Points, in no order, along strands that fork, close into loops and pass close to each other.
Two points are linked if the straight distance between their rows is under 34.3. Some points are linked to none.
Q_942: [  8 -17 -12  -4 -10  -4 -21  -8  -2  -7  27  -1   4 -20 -10 -19   2 -14
  36  -2  -8  23  17   4 -36 -42  10  27  -5   9]
Q_364: [-22  12 -22   9   7  24  12  30  -5  16  -2  -7  -4 -27 -13  -3  14 -25
 -15  -3   7  19  18   2 -28 -10  34   4  -6  28]
Q_55: [  6 -19   3   3   7  22  -2  32 -25  -3 -20  -5   7  -3  20 -26   6 -26
  -2 -13  -2  14  22   2 -28   1  10   7  10  -1]
Q_12: [ 13   5  -2   6   2 -20 -16 -11 -11   4  10   4  -4 -14  -3  10   5  29
   3   3  12  -5  -6   5  27  18  -6 -23  15  -2]
Q_779: [  9 -18 -13   3 -14  -6 -25  -5 -12 -11  24   4  10 -23 -10 -18   4 -15
  41   0  -3  20  13   3 -27 -34  13  20  -8   9]
Q_46: [ -3  11 -31   0 -23   0   3   2  21  -2   7  17  -7  -6  -9 -25  -3 -22
 -13   0  16  22 -13 -27 -22 -16  15  31   1  14]
Q_801: [ -6  21 -13  25 -17  -5  -1  13  12  -6  -1  25   0 -10  -8  -9   5 -35
  12  16  18  -2 -20  -3 -10  -3   9  30 -26  10]
Q_164: [  9   5   1  -2   8 -12  -9  -7 -21   6  -1   5  -1  -1   6   8   8  21
  -4   7  17  -7  12  17  30  27  -2 -20  20 -12]
Q_19: [ -1 -25   2 -15 -12  23   1   9 -21   5   1   7  -1   1   0 -30   5  -2
 -19 -27  -5  17  25   1 -16  -9  -5  26  19  -5]
Q_369: [  7   6   0 -17   4  -8   2 -22 -20  14  21 -10   6  19   9  -1   9   7
 -20   9  13  -4  20  31  25  15  12   2  13 -15]
Q_903: [ 23   3   7 -14   1 -12 -14  -3 -17  13   9  -6  14   8   1   2  -6  12
  -9   3  13 -14  19  38  32  13   3 -12   9 -16]
Q_101: [ -5   4 -12  -9 -10  -5  12 -24  43  -7   2   3 -10  17 -13  -4   7  -1
 -12  -8  -4   8 -25 -23 -10  -2   4  10   1   7]
Q_212: [  3  12  -6  26  -9 -19   5 -23  21   5   4   0  -8  -4   1   6   2  18
  12  22  10  -1 -14 -25  17  12   0 -15   1  10]
Q_27: [ -5   5  -3   2  13  -7  14 -17 -10   2 -16   3  -7  20  15   3  16  15
  -7  18  17   5  21   8  22  28  -1 -17  26  -3]
Q_51: [ 22   1  -1   2   2 -15 -22   0 -14   1  11  -1  -3 -17  -6  13  -2  26
   0  -1  11 -13  -4  13  27  12  -7 -26  13  -5]
Q_984: [ -3  13 -13  12 -12  -6   7 -17  38  -2   4   6  -6  13  -9   5  -3  -8
   9   6   2  -3 -30 -26  -7  -4   5  15 -14  -1]
Q_208: [ -1   6  -3  -3   9 -13   7 -21 -16   5   5   4  -4  15  11   3  19  18
 -11  13  13   4  12  15  22  27   1 -12  23  -8]
Q_180: [ 13   5   8 -15   1 -16 -13 -18  -2  11  29  -3  10  11  -2   3   3  18
  -7  -2   0  -2  -1  32  16   6  -6  -5   7 -10]
Q_78: [ 11  -8  10   5  11  -6 -10  16 -10 -10 -10  -1  -1 -14  12  12   4  -3
  18 -11 -14 -27  -8  -6   0  -5  -8 -17 -15  -3]
Q_311: [ 28 -15   5 -13  -2 -14 -17  12  -9 -13   4   0   4 -20 -13  15 -24  10
   5  -5 -11 -10 -17  24  11 -21 -23 -15 -13  -3]
Q_620: [ 10   1   4  11   8  -8 -11   4  -6   5  -6  -4  -8  -8  15  11   5  20
  10   5   3 -15   9  -9  19  14  -4 -30  12  -4]
Q_991: [ -6   2   1  18   7   1   3  16  -2  -8 -14   6   2  -1   7  -8  -5 -23
   4  -8  -2   0 -14 -14 -22   1   6   4 -19   7]
Q_965: [  3  -2 -26  -4 -23   5  -4   9  22   8  15  -2  -5 -17  -6 -29  -1 -23
 -20 -16  -1  24  11 -21 -28 -20  16  18  13  24]
Q_636: [ -2  13  -4  29 -13  -8   4 -12  29   3   6  -5  -6   0  -1  12  -5   1
  16  19   3 -13 -17 -25   9   4   4  -9 -14   7]
Q_414: [ 14   0  -4  25  -4  -8 -12  -1   2  -3   4  -6 -14 -23   9  15   2  12
  16   5   4 -29 -10 -16  19  -1  -3 -23 -12  11]
Q_469: [  2  -9  15 -25   4   3   2   6 -16   4  -4   5   8   8   2  -7  -1   9
  -3 -18 -15   2   0  14  -6  -1 -17  15  -2 -20]
Q_191: [  2  14  -7  23 -13 -13   8 -24  32   4   8  -4  -7   4  -4   7   3  11
  14  22   6  -2 -21 -28  11   5   4  -6  -4   6]
Q_108: [  6   5  -2  33  -2  -8  -8  -4   5   1  -3  -4 -13 -17  12  11  -5  12
  11  18   8 -19  -2 -23  22   7  -2 -28  -6  14]
Q_499: [  4   1   2  -2  11  -1  -2   2 -10  11 -18  -8  -5   8  21   4   9  17
   9   7  13 -11  27   4  24  22  -1 -23  22 -14]
Q_550: [  9 -18 -11  -4 -11   4 -19  -6  -5  -6  27  -3   0 -15  -7 -25   1  -8
  25 -12  -5  26  17  -2 -36 -33   7  27   5   9]
Q_708: [  4   3   1 -13   9   0  -1  -1 -14  17 -12 -14   1  12  17   3  11  15
   5   2  13 -12  31  15  25  21   4 -12  16 -20]
Q_771: [  1   2   2 -21   3  -5   5 -21   1  13  20 -10  -4  23   6   2  23  16
 -15  -5  -7  -3   9  19  10   8   0   2  12 -11]
Q_989: [ -9   2   8  19  15   6   2  21  -1  -6 -20   2   3   0   7  -1  -5 -29
   1  -6  -2  -6  -8  -9 -21   2   9  -4 -21   6]
Q_444: [  3 -14  -4   0  -9   6  -5   6 -16 -10   8   8   2  -9   3 -27   0  -5
   8 -17  -1  23   0 -11 -27 -10   1  20   3   5]
Q_100: [  8   1   9 -15   7  -4  -3   0  -6  14   0 -10   1  13  11   6  10  18
   4  -7  -7 -12  15  13  12  12  -5  -8  10 -20]
Q_123: [-11  14   6  34 -12   8  -6   4  19  -4   1  -6  -7 -17  -4  20  -5 -20
  15  24   5 -33  -6  -5  17   8   6 -12 -35  20]
Q_653: [-24   4   1  -4  16  34  18  13  18   5 -19 -30  -1  17  -3  20 -14  -4
 -12  22  -1   0  22  -8   5   3   8 -22  30   1]
Q_595: [-15  -1  -7   4  13  19  11  22  10  -3 -22  -1  -5   7   2  -2 -10 -24
 -25 -14  -4   7   0 -10 -27   4   9   3   5   4]
Q_385: [ -2 -18  15 -26  -2  19   8  11 -29   5  -7   5   8   7   0 -19  -3   2
 -10 -18  -7   9  16  15  -6  -6 -12  26   3 -22]
Q_920: [ 25 -13   9 -16  -8 -18 -16   1   2 -10   7   7  11 -15 -16   7 -29  11
   3  -3  -7   0 -19  29  11 -24 -27 -11 -12   0]
Q_813: [ -5   9   2  17  12  -8  12 -11   7   1 -16   0 -10  15   9   5   0  17
  -6  28  10  10  11 -11  15  21  -3 -27  21   9]
Q_574: [-14  -1 -11   7  11  19  10  27   1  -1 -17   0  -3  -4   3  -9  -8 -29
 -27 -13   0  14   5  -8 -30   2  16   6   5  10]
Q_946: [ -1  -2   4 -21   2  -3   5 -18  10   5  11  -2  -5  20   2  -2  18  15
 -11 -17 -16   2  -7   8  -2   3  -9   7   4  -8]
Q_519: [  6   8  -1  -3   0 -21  -7 -27   0   5  26  -1   1   2   1   5  17  25
  -1   5   7   8 -10  11  17  18  -4 -11  16  -2]
Q_845: [ -3  -7   7   0  10   8   5  16  -3  -4 -19   3  -1  11  16  -9   0  -9
  -3 -18 -12  -1  -4  -9 -21   2  -5   4  -2  -9]
Q_863: [  2   3   1 -26   3  -4   6 -29  -8  14  34 -13   2  25   7   0  11   2
 -31   2   0  -7  15  30  18  -2   8  12   8 -12]
Q_563: [  7   6  -1   3   3 -22 -10 -20  -9   4  16   5  -2  -4   0   7  12  26
  -2   7  12   2  -5  10  24  24  -5 -18  18  -3]
Q_17: [-19  18   7  30 -11  10  -6   5  20  -5  -2  -1  -6 -14 -11  22  -3 -27
  16  19   4 -30  -6   2  10   9   8  -2 -37  17]
Q_635: [ -8  10 -22  13  -6   4   7  14   7  -4   0   7  -4  -7  -4 -20  -5 -26
  -8  -4  11  17 -10 -16 -26  -6  16  20 -10  15]
Q_242: [-30  11 -25  -3  -8   2  20 -11  39  -9  -3   2  -7   3 -39  20  -9 -13
 -19  -2  -2   0 -11 -24 -14  -7  16  13   9  12]
Q_893: [  0  17 -18  23 -20  -3  -1  14   6  -4   4  22   2 -11  -6 -20   7 -33
  12  17  20   7 -14  -5 -15  -7  13  30 -21  13]
Q_130: [ -4 -10   4 -24   3  13  15  -4   5  11 -14  -4  -5  25   9  -6  16   4
 -21 -21 -16  -8  12   7  -2   3  -5  12   7 -14]
Q_556: [  4   4   5  12   4  -9  -2  -6  13   4   2  -6  -5   5  10   7   5  14
  13  -4  -9  -9  -7 -15   4   8  -3 -17  -1  -4]
Q_768: [ 32  -4   8 -12  -3 -15 -23   3  -9   4  11  -3  11   2  -8   6 -16  16
  -8  -2   4 -14   9  39  27   1  -9 -20   4 -10]
Q_494: [ -6 -15   6 -24  -6  13   5  -2 -12   0   3  14   0   7  -2 -22   5   8
 -16 -25  -8  15   1   3 -12  -5 -13  24   6  -8]
Q_135: [  6 -12  20 -24  -9  -8  -5  -8  -1  -6  15  17  22  -7 -15 -12 -23  10
   1  -4  -1  21 -13  26  -3 -14 -27  10 -10  -8]
Q_612: [  6   2   8  -1   7  -3  -3   2   2  10  -5  -9  -3  12  16   6   9  17
   8  -4  -8 -11  10  -2   7  12  -3 -19  11 -14]
Q_522: [ 18   3  10 -20   3 -11 -10  -5 -12  16  11  -9  13  14   1   2  -3  12
  -7  -1   1 -12  19  37  24   6   0  -4   3 -18]
Q_907: [-14 -16   5 -32  -9  12  11 -14  -4   6   2  16  -1  10  -5 -21  17   1
 -37 -27  -9   7   7   7  -1  -7 -10  27   8  -3]
Q_707: [ 18 -11  22 -21  -8 -18  -9 -15   8  -2  14  15  23   4  -8  -8 -22  10
  -6   0  -2   9  -7  42   8 -21 -27  -1 -13  -2]
Q_350: [ -1   0   3 -29   2  -1   8 -25  -3  15  24 -11  -2  25   4   0  19   7
 -26  -5  -9  -7  13  25  13  -1   3  11   7 -12]
Q_915: [ -1 -12   8  -9   6   9   4  14 -14  -4 -14   6   2   8  14 -12   1  -2
  -2 -21 -12   4  -1  -3 -18   2 -10  12   2 -12]
Q_488: [ 17  -1  10 -14   3 -17 -16   2  -6   5  11  -2   6  -4  -4  11  -6  19
   7 -10 -11 -11  -5  18  12   0 -15 -11  -1 -13]
Q_227: [  4 -21  16 -17   1  -1  -5  21 -32 -11  -6   7  15 -13   1  -5 -11   0
  10 -10 -13   3   0  12  -7  -6 -16   6  -4 -18]
Q_926: [ -1   1   4 -20   1  -6   2 -21  14   0  13   4  -4  14  -2  -4  14  15
  -2 -18 -12   7 -20   0  -5   0 -12  11   0  -6]
Q_256: [ 20  -1   6  -8   1 -18 -19   3  -5  -1  11  -3   2 -15  -7  16  -7  19
  12 -10  -9 -15 -13  10  12  -5 -14 -15  -3  -8]
Q_285: [  1   2   2 -13   4  -6   4 -19   9   8  14  -8  -6  21   6   2  21  20
  -8  -5 -10   0   2   9   5  11  -3  -5  12  -8]
Q_382: [-37  12 -19  11  21  26  14  23  -6   5 -16   3  -6 -17 -11  11   3 -27
 -17  -6   7  11  10   0 -26  -7  28   7  -5  25]
Q_897: [  2 -24  19 -21  -5   8  -2  20 -34  -5  -3   6  19  -7  -3 -13 -17  -1
   4  -7  -9  11  12  19  -5  -6 -14  14   1 -22]
Q_882: [ -5  11 -30   6 -16   3   6  11  15   0   7   8  -6 -11  -8 -24  -4 -24
 -15  -2  13  20  -8 -20 -24 -12  20  25  -2  18]
Q_761: [ 22 -11  -5   6  -1  -9 -13   8 -14 -18   3  -2  -7 -32  -5  21  -1   3
  19  -6  -7 -28 -27   4  10 -22 -13  -6 -27   6]
Q_294: [-12  16   4  19  15  -5  15  -8   8  -2 -19  -3  -9  15  -2  14 -15  12
 -10  38  10  16  11 -15  15  13  -3 -23  17  19]
Q_375: [ -9   7 -13  -5 -13  -3  19 -25  50  -7   5  -6  -9  18 -23   6   4  -2
 -16   4  -3   6 -20 -24  -7   0   9   1   7  11]
Q_842: [ -9   4 -20   8   4  21   7  33  -1  12   1 -11  -2 -22  -6 -11   4 -30
 -25  -9   2  21  18  -3 -31  -8  30   2   4  24]
Q_913: [-10  -2   0   5  12  12   9  16   8  -5 -20   0  -3  12  10  -6  -6 -18
 -14 -15  -8   3  -4 -11 -25   4   3   3   0  -2]
Q_327: [-41  11   0  11  13  35  14   3   2  -5  -3 -24  -1   5 -14  35 -10   0
   1  24  -8  -1  12 -22  -1  -8  15 -11  11  18]
Q_16: [ 20   0  12 -17   3 -13 -16   3 -10   9   9  -6   9   3  -3   9  -6  18
   0  -6  -5 -13   8  29  18   3 -11 -10   4 -17]
Q_836: [ 10   6   3 -18   3 -10  -1 -26 -13  14  32 -11  10  23   8  -2   2   4
 -25   7   8  -5  15  35  22   5  10   6   8 -13]
Q_641: [  9 -24   0   7  -1   9 -15  17 -28  -6   5  -6   8 -11   7 -27   7 -17
  14 -13 -10  20  22   1 -32 -11  13   9   6   6]
Q_302: [ 12  -5  18 -30   7  -2  -1  12 -19  13 -11  -9  12   9   3   2  -9   6
   2 -11  -9 -12  17  29  11  -2 -11  10  -6 -28]
Q_787: [ 31  -3   1  -5  -2 -13 -25   4 -12  -1  13  -3   2 -10 -11  11 -12  22
  -5  -1   9 -12  -1  28  28   4  -9 -26  10  -6]
Q_36: [  0   5  -3 -18  -4  -8   2 -27  23  -4  10   8  -5  10  -4  -5  13  11
   4 -15  -7  11 -29 -11  -7  -5  -9  16  -4  -3]
Q_594: [ -2  -8  10 -26   5   9   8  -1  -8   9  -6   1  -1  19   5  -7  10   9
 -13 -21 -15  -3   5  12  -3   0 -11  17   2 -19]
Q_313: [  4   8  -3  -8  -4 -15   0 -32  21   3  23  -4  -5   9   0   3  20  22
   7  -3  -3   8 -20  -5   6   6  -4  -2   6   0]
Q_29: [  2  11 -18  -4 -15  -5   5 -21  32  -8   0  21  -6  10  -7  -8   4  -6
   2  -3   6   9 -35 -29 -11 -12   1  27  -9  -1]
Q_559: [ 16 -14   7  12  11   0  -9  18 -14 -17 -13   0  -5 -22   7  13   8 -11
  17  -6  -9 -34 -12  -3   3 -10  -5 -16 -31  10]
Q_990: [  0  10 -27  -4 -21  -1   2  -9  22  -7   3  24  -5  -1  -7 -23   0 -14
  -7  -2  14  19 -23 -30 -18 -16   8  32  -2   8]
Q_821: [  3   7   4  34  -8   6  -8   5  14  -6  -2  -7 -11 -20   4  16   0 -14
  13  18   4 -38  -6  -7  17   2   1 -19 -35  21]
Q_146: [  4 -15  12   2  10   0  -4  23 -25 -14 -18   8  10 -11  15  -6   2 -13
  13 -13 -12  -7  -4  -3 -14  -2  -5  -2 -11  -5]
Q_750: [-18  24 -11  25 -11  -1   3  10  17  -6  -3  19  -4  -7 -13   4  -1 -34
  10  14  14  -7 -18  -1  -9   2  11  27 -28   9]
Q_539: [-37   7  -2   1  16  38  17   6   7  -4  -9 -26   0   6 -18  33 -10   1
  -8  19  -8  -1  16 -20   0  -8  12 -15  26  14]
Q_213: [  3   3   6  12   9  -2  -2   3   6   7 -10  -9  -7   6  18   7   3  14
   8   8  -1  -9  12 -12  11  15   0 -30  13  -5]
Q_637: [ 15   2  16 -21   0 -16 -11 -13   2   8  22   1  15  10  -7   2  -7  15
  -6  -6  -6  -1  -4  35  12  -4 -16  -1  -4 -10]
Q_277: [ -2  10 -14   1 -10  -5   8 -20  36  -6   1   8  -8  14  -8  -3   2  -5
   2  -4   0   5 -31 -27 -10  -6   3  17  -9   1]
Q_159: [  3  11 -22  -6 -19  -2   1 -17  24  -9   2  28  -4   4  -7 -17   4  -9
   1   0  12  15 -31 -30 -14 -17   2  34  -7   1]
Q_279: [ 14   1  -2  31  -7  -2 -10   2   7  -7   3  -6 -15 -24   8  14   4   0
  18  10   3 -39 -12 -12  18  -4  -2 -18 -27  18]
Q_436: [  4   7  -3  -9   4 -13   1 -22 -16  10  22  -3   3  15   8   2  15  15
 -15  10  12   1  12  25  22  22   4  -6  19 -11]
Q_125: [-22  25   4  30 -18   7  -6   5  24  -8  -1  12  -8 -15 -18  23   2 -31
  18  22   7 -27 -12   8   8  10   7  15 -33  12]
Q_565: [  5  -9  12   8  13  -4  -5  19 -11 -11 -18   3   4  -8  14   4   3 -15
  14 -11 -12 -20  -9  -9 -10  -2  -3 -11 -19   0]
Q_601: [  0   9  -5  12   0 -17  12 -28  17   1   8  -1 -10   9   3   2  16  22
   0  18   7  14  -8 -13  13  17   0 -17  16  11]
Q_986: [ 12   4   0 -16 -13 -16 -12 -16   2 -10  10  20  14 -22 -14   5 -10   8
  23  -4   1   3 -37  -2   2 -23 -19  15 -16  -7]
Q_904: [-10  -1   3   0  11  17  11  10  22   2 -20 -12  -5  24   8   4  -2  -7
 -14  -8 -12  -5   5  -9 -14   7   2  -7   8  -7]
Q_892: [  2 -25  11  -8  -2   2  -9  21 -36 -16  -1   9  15 -20   1 -11  -8  -6
  16 -10 -10  10   1   5 -14  -6  -7   6  -3  -9]
Q_402: [-17  17   3  33  -2   1   6  -3  14   3   0 -11  -6  -6  -1  20 -19   2
   6  36   5  -6   2 -23  16   7   5 -20 -10  17]
Q_367: [ -4  -4   5  14  18  16   1  32 -15  -1 -24   0   6  -4  12 -14   0 -35
  -6  -6   4  10   6  -2 -30   4  16  -2  -7   8]
Q_944: [-35  17 -25  13  12  24  16  26  -6  12  -8   1  -8 -25 -15   2  16 -21
 -10  -2   9  16  16   2 -22 -10  31  10  -9  32]
Q_168: [ 12  -1  13 -23   8  -2  -5   8 -13  15  -8 -12   6  12   9   6   1  12
   6 -11  -8 -17  19  23  13   5  -7   0   2 -27]
Q_145: [-32  16   8  18  15  17   9   7  -3   1 -10 -18  -2   0   0  30 -21   2
   1  44   3   5  13 -19  16   1   7 -20   6  20]
Q_435: [  4   8  -5  24  -1 -23  -1 -22   4   2  -2   7 -12  -9   4   7   4  24
   7  19  14   2  -9 -19  23  18  -4 -22   9  12]
Q_847: [ -2   6   1   4  13  -4   4  -6  -9   7 -22  -1  -7  14  20   3  10  17
   1  16  16  -1  25   2  24  26  -2 -23  24  -6]
Q_104: [ 21 -14   0   8   7  -4 -11  14 -18 -20  -4  -3  -9 -28   0  20   4  -1
  18  -6  -9 -32 -18   3   7 -16  -9 -14 -28   7]
Q_132: [ 12  -3  19 -24  -2 -15  -9 -12   3   3  19   8  17   5 -10  -2 -15  13
  -3  -6  -7   5 -10  34   7 -10 -23   3  -8  -7]
Q_500: [-13  16   5  27  11  -5   9  -4   7   0 -15  -5  -8   4   1  17 -21   9
  -3  38  10   9   7 -21  18  12  -1 -25   6  19]
Q_430: [  0   2  -2  -4   2  -8   8 -20  10   6  13  -8  -8  19   8   1  23  22
  -7   3  -3   4   4   3   9  16  -1 -13  18  -2]
Q_166: [-26  28  -5  27 -11   4   1   7  19  -7  -3  18  -7  -9 -19  16   3 -32
  15  18  11 -14 -13   7  -3   6  11  26 -29  10]
Q_169: [  5  10  -7   6  -6 -20   3 -34  21   2  18  -3  -7   4   1   3  19  24
   9  10   6  10 -19 -13  12  11   0  -9  11   5]
Q_693: [ -3   9   2  32   4  -8  -2  -2   6   1 -10  -3 -11  -9  12  11 -11  10
   5  28   9  -9   4 -23  21  11  -1 -31  -1  15]
Q_47: [ -2  -5   3 -15   4   7  12  -6  14  10  -8 -10  -8  28   9  -1  17  10
 -13 -13 -15  -7  10   3  -2   8  -2  -1  11 -12]
Q_587: [ -2   9  -2  23  -6  -8   0   0  16  -7  -4   6   0  -3   3   5  -3 -16
  17  -1  -2 -18 -24 -18  -5  -2   0   5 -27   4]
Q_677: [  0   8  -1  21  10 -20   0 -20  -6  -3 -13  12 -13  -2   6   9   4  21
  -1  18  15   4  -1 -10  24  24  -7 -25  16  10]
Q_911: [ 22  -5  -3  -2  -2 -15 -17   4  -7  -9  10  -1  -3 -26  -9  20  -8  14
  17  -9  -7 -21 -23   4  12 -17 -14 -10 -14   0]
Q_834: [  5 -14  -5   1 -16  -3 -13   1 -23 -16  15  14  13 -25  -7 -19  -4  -7
  28  -5   3  20  -7  -7 -18 -18   1  18  -7   3]
Q_89: [-20   9 -16  -3 -11   1  21 -18  47  -7   2  -6  -8  12 -35  15  -4  -6
 -17   4  -2   2 -15 -25  -9  -3  13   3   8  11]
Q_274: [-32   6   2  -1  17  38  15  11  13   1 -13 -28  -2  12  -8  29 -14  -5
 -10  18  -6   0  16 -14  -1  -2  13 -19  24   5]
Q_421: [-22  11  -1  17   5  14  14   0  25   1  -1 -20  -7  12 -10  19 -14  -2
  -5  16  -5  -1  -2 -21  -5   5  11 -15   1   6]
Q_702: [ -1   4 -15  13  -8   0   3   8   0  -8   0  10   0  -5   2 -24  -4 -21
   3  -7   9  15 -15 -19 -24  -6  10  20 -13  12]
Q_505: [  3 -20  21 -29  -2  17  11  12 -31   9 -10  -1  18   7  -5 -18 -15   0
  -9  -9  -3   5  22  26   5 -11 -10  26  -4 -27]
Q_839: [  2 -13  -1   2  -8  -1  -7   7 -24 -14   6  12   9 -16   2 -20  -1  -6
  18 -14  -2  18  -8 -10 -21 -10  -2  15  -5   2]
Q_221: [  3 -22   9   1   3   5  -8  24 -35 -14 -10   7  12 -14  11 -16   2 -13
  13 -12  -9   8   6  -1 -20  -3  -1   5  -2  -5]
Q_672: [  7   8   2 -15   1 -17  -9 -27   2   8  37  -3   5  10  -1   4  12  19
  -7   1   3   5  -6  25  14   9  -6  -3  10  -6]
Q_298: [ 11   1   1   6   9  -9 -12   2 -15   4  -8   1  -8  -8  11  10   6  22
   5   6  11 -12  11   0  27  20  -5 -28  19  -8]
Q_102: [ -4 -12   6 -14  -1   9   5   6 -12  -3  -5  10  -1   7   5 -17   3   5
  -8 -23 -11  11  -4  -3 -17  -1 -12  19   4  -9]
Q_71: [  7 -17  -8   0 -12   4 -14   0 -14  -9  21   1   2 -14  -2 -27   0  -7
  20 -14  -2  26  10  -8 -31 -21   5  22   6   9]
Q_568: [  6  10  -4  -9  -6 -14  -1 -30  25   0  14   5  -2   7  -4   3  13  15
  12  -9  -5   5 -31 -13   0  -4  -7   9  -5  -4]
Q_867: [  3 -28  22 -22  -8  16   4  17 -33   3  -5   1  21   1  -8 -20 -23  -4
  -2  -4  -3  11  26  26   0 -10  -9  21  -1 -27]
Q_654: [  3 -13  19 -35   3  15  15   5 -25  16 -14  -7  13  12  -2 -15  -9   0
 -13 -13  -3  -1  21  27  10 -11  -6  29  -8 -26]
Q_459: [  6 -12  14 -13   7  -6  -6  16 -21  -7  -8   5   9  -9   6   2  -5   2
  12 -15 -16  -7  -6   5  -5  -5 -16   0  -6 -15]
Q_541: [ -3   7  -5   6   5 -15  15 -25   6   1   6   0 -11  16   8   1  20  22
 -10  17   7  12   3  -1  13  21  -2 -18  23   7]
Q_504: [ -8  -3   0  -7   8  23  18   4  25  10 -23 -22  -5  30  10   5   3  -1
 -16   4  -5  -8  23  -2   1   9   5 -15  21  -8]
Q_333: [ 14   4   1 -10   4 -11 -11  -6 -23  10   5  -2   7   5   3   4   3  16
  -8   6  19 -10  17  30  32  24   3 -15  15 -17]
Q_932: [ 11  -6  20 -34   6   3   7   6 -20  17 -13 -11  16  14   1  -6 -12   1
  -6 -11  -5 -10  22  34  14  -8  -6  19 -11 -27]
Q_764: [ -5  14  -2  35 -12  -7   2  -7  22   2   4  -6  -8  -9   2  14 -10   1
  13  28   7 -15  -8 -24  17   8   3 -16 -14  13]
Q_207: [-17   1   1  -6  13  34  16  13  24   8 -24 -29  -2  23   3  15 -10  -8
 -13  12  -2  -5  24  -3   1   6   8 -20  26  -5]
Q_380: [-11  -2 -16   3   7  22   8  33  -1   7 -11  -4  -2 -16   1 -11  -5 -30
 -33 -14   1  19  18  -5 -30  -3  22   3  14  16]
Q_769: [-41  16   5  19  10  28  10   5  -2  -1  -3 -22   0   0  -6  35 -13  -2
   5  33  -3  -1  11 -19   8  -3  13 -14   1  19]
Q_690: [  5   1 -12   2 -16  -5  -4  -5  -4 -12   5  23   6 -10   0 -18   1  -8
  21  -6   8  13 -24 -21 -16 -15  -1  28 -12   2]
Q_784: [  6  -7   1  15  -1  -9  -4  10 -10 -18  -9  12   4 -20   3  -1   5 -15
  20  -8  -5 -20 -21  -9  -4  -9  -4   1 -32   9]
Q_645: [  4 -12   3  12  12  17  -2  32 -21  -2 -20  -4   8  -6  14 -23   5 -33
  -3  -7   2  15  14   0 -32   1  17   0  -1   9]
Q_41: [ -4 -21  -2 -16 -12  17   2   2 -10   2   2  13  -4   2  -2 -30   7   0
 -22 -28  -4  21  11  -5 -17  -7  -6  23  17   1]
Q_477: [  9  -5  12  -5  10  -7  -8  12  -8  -2  -7  -3   1  -4  12  10   2   7
  14 -15 -16 -18  -3   0  -1  -1 -11 -11  -5 -13]
Q_286: [ -3   3  -6  17  -3  -4   3  11  -1 -10  -7  12   2  -5   4 -15  -3 -22
   9  -7   4   5 -18 -16 -21  -3   6  14 -21   8]
Q_975: [  6 -17  -8  -2 -19  -1 -20  -5 -18 -15  25  11  14 -27 -13 -15  -7  -7
  36  -1   5  24   0  -1 -22 -27   5  19  -4   2]
Q_38: [  9 -12  19 -27   3  -2  -1  15 -21   3  -6   2  15   2   0  -2 -13   7
   1 -11 -13  -5   7  25   3  -4 -18   9  -5 -24]
Q_467: [ -2  -4   1  -9   6  15  15  -1  17  13 -17 -18  -8  30  14   2  13   7
 -12  -3  -8  -9  21   2   2  11   3 -10  17 -12]
Q_644: [ -2   7   3  19  12 -12   2  -9  -1   1 -17   6 -11   4  13   7   2  19
   0  21  11   3  10 -11  21  23  -5 -30  18   6]
Q_133: [-11  14   2  34   1  -5   1  -2   7   1  -9  -4 -10 -11   7  18 -20   4
   2  38  11  -6   4 -23  23  10  -1 -26  -6  22]
Q_110: [  8 -25   5   3   4  17 -10  27 -33  -7 -10  -5  11  -8  15 -24   8 -20
   8 -13  -7  15  25   4 -28  -3   9   9   9  -2]
Q_81: [ 24 -12  16 -18 -11 -21 -14 -13  12  -7  10  14  18  -6 -12  -2 -26  13
  -1  -1  -1   7 -14  38  11 -24 -30 -10 -12   3]
Q_97: [-15  16 -16  14  -9   1  12  -8  35  -5   1   2  -9  10 -16  11 -10 -15
  -1   5   2  -2 -23 -23 -12  -2  11  16 -12   3]
Q_255: [-25  13 -22   6  -4   4  17  -4  34  -7  -3   2 -11   7 -26  13 -11 -18
 -14   0   1   1 -18 -22 -17  -4  15  16  -4   9]
Q_117: [ -5  -2   9  18  16   8  -2  29 -14  -4 -25   5   8  -7   7 -10   1 -34
   3  -3   4  -1  -1  -5 -23   3  13  -6 -22  11]
Q_218: [ -4 -22   5 -22  -7  24   9   9 -23   7 -10   7   2   7   2 -25   7  -2
 -21 -26  -6  10  21   5  -9  -5  -8  28  13 -14]

A tip is a point with one link. Name the tips that can be reached along the links from each point below, in the order of the rows.
Q_47 -> Q_311, Q_382, Q_145
Q_375 -> Q_641
Q_863 -> Q_708
Q_166 -> Q_893

A fork is a point with three links, a tip a point with one. Leave the first point through the second and follow the links. Name the first fork or tip that comes.
Q_130 / Q_47 -> Q_145
Q_635 / Q_702 -> Q_641
Q_17 / Q_125 -> Q_893
Q_559 / Q_104 -> Q_16
Q_677 / Q_644 -> Q_133
Q_274 / Q_653 -> Q_302
Q_101 / Q_375 -> Q_277

A piece is all that can be reached along the links. How many separate loops has the piece of each point below (a circle has one, a figure eight two, a Y none), and how many tips (points with one link)?
Q_708 -> loops 1, tips 1
Q_779 -> loops 1, tips 0
Q_132 -> loops 2, tips 3
Q_641 -> loops 1, tips 1
Q_123 -> loops 1, tips 1
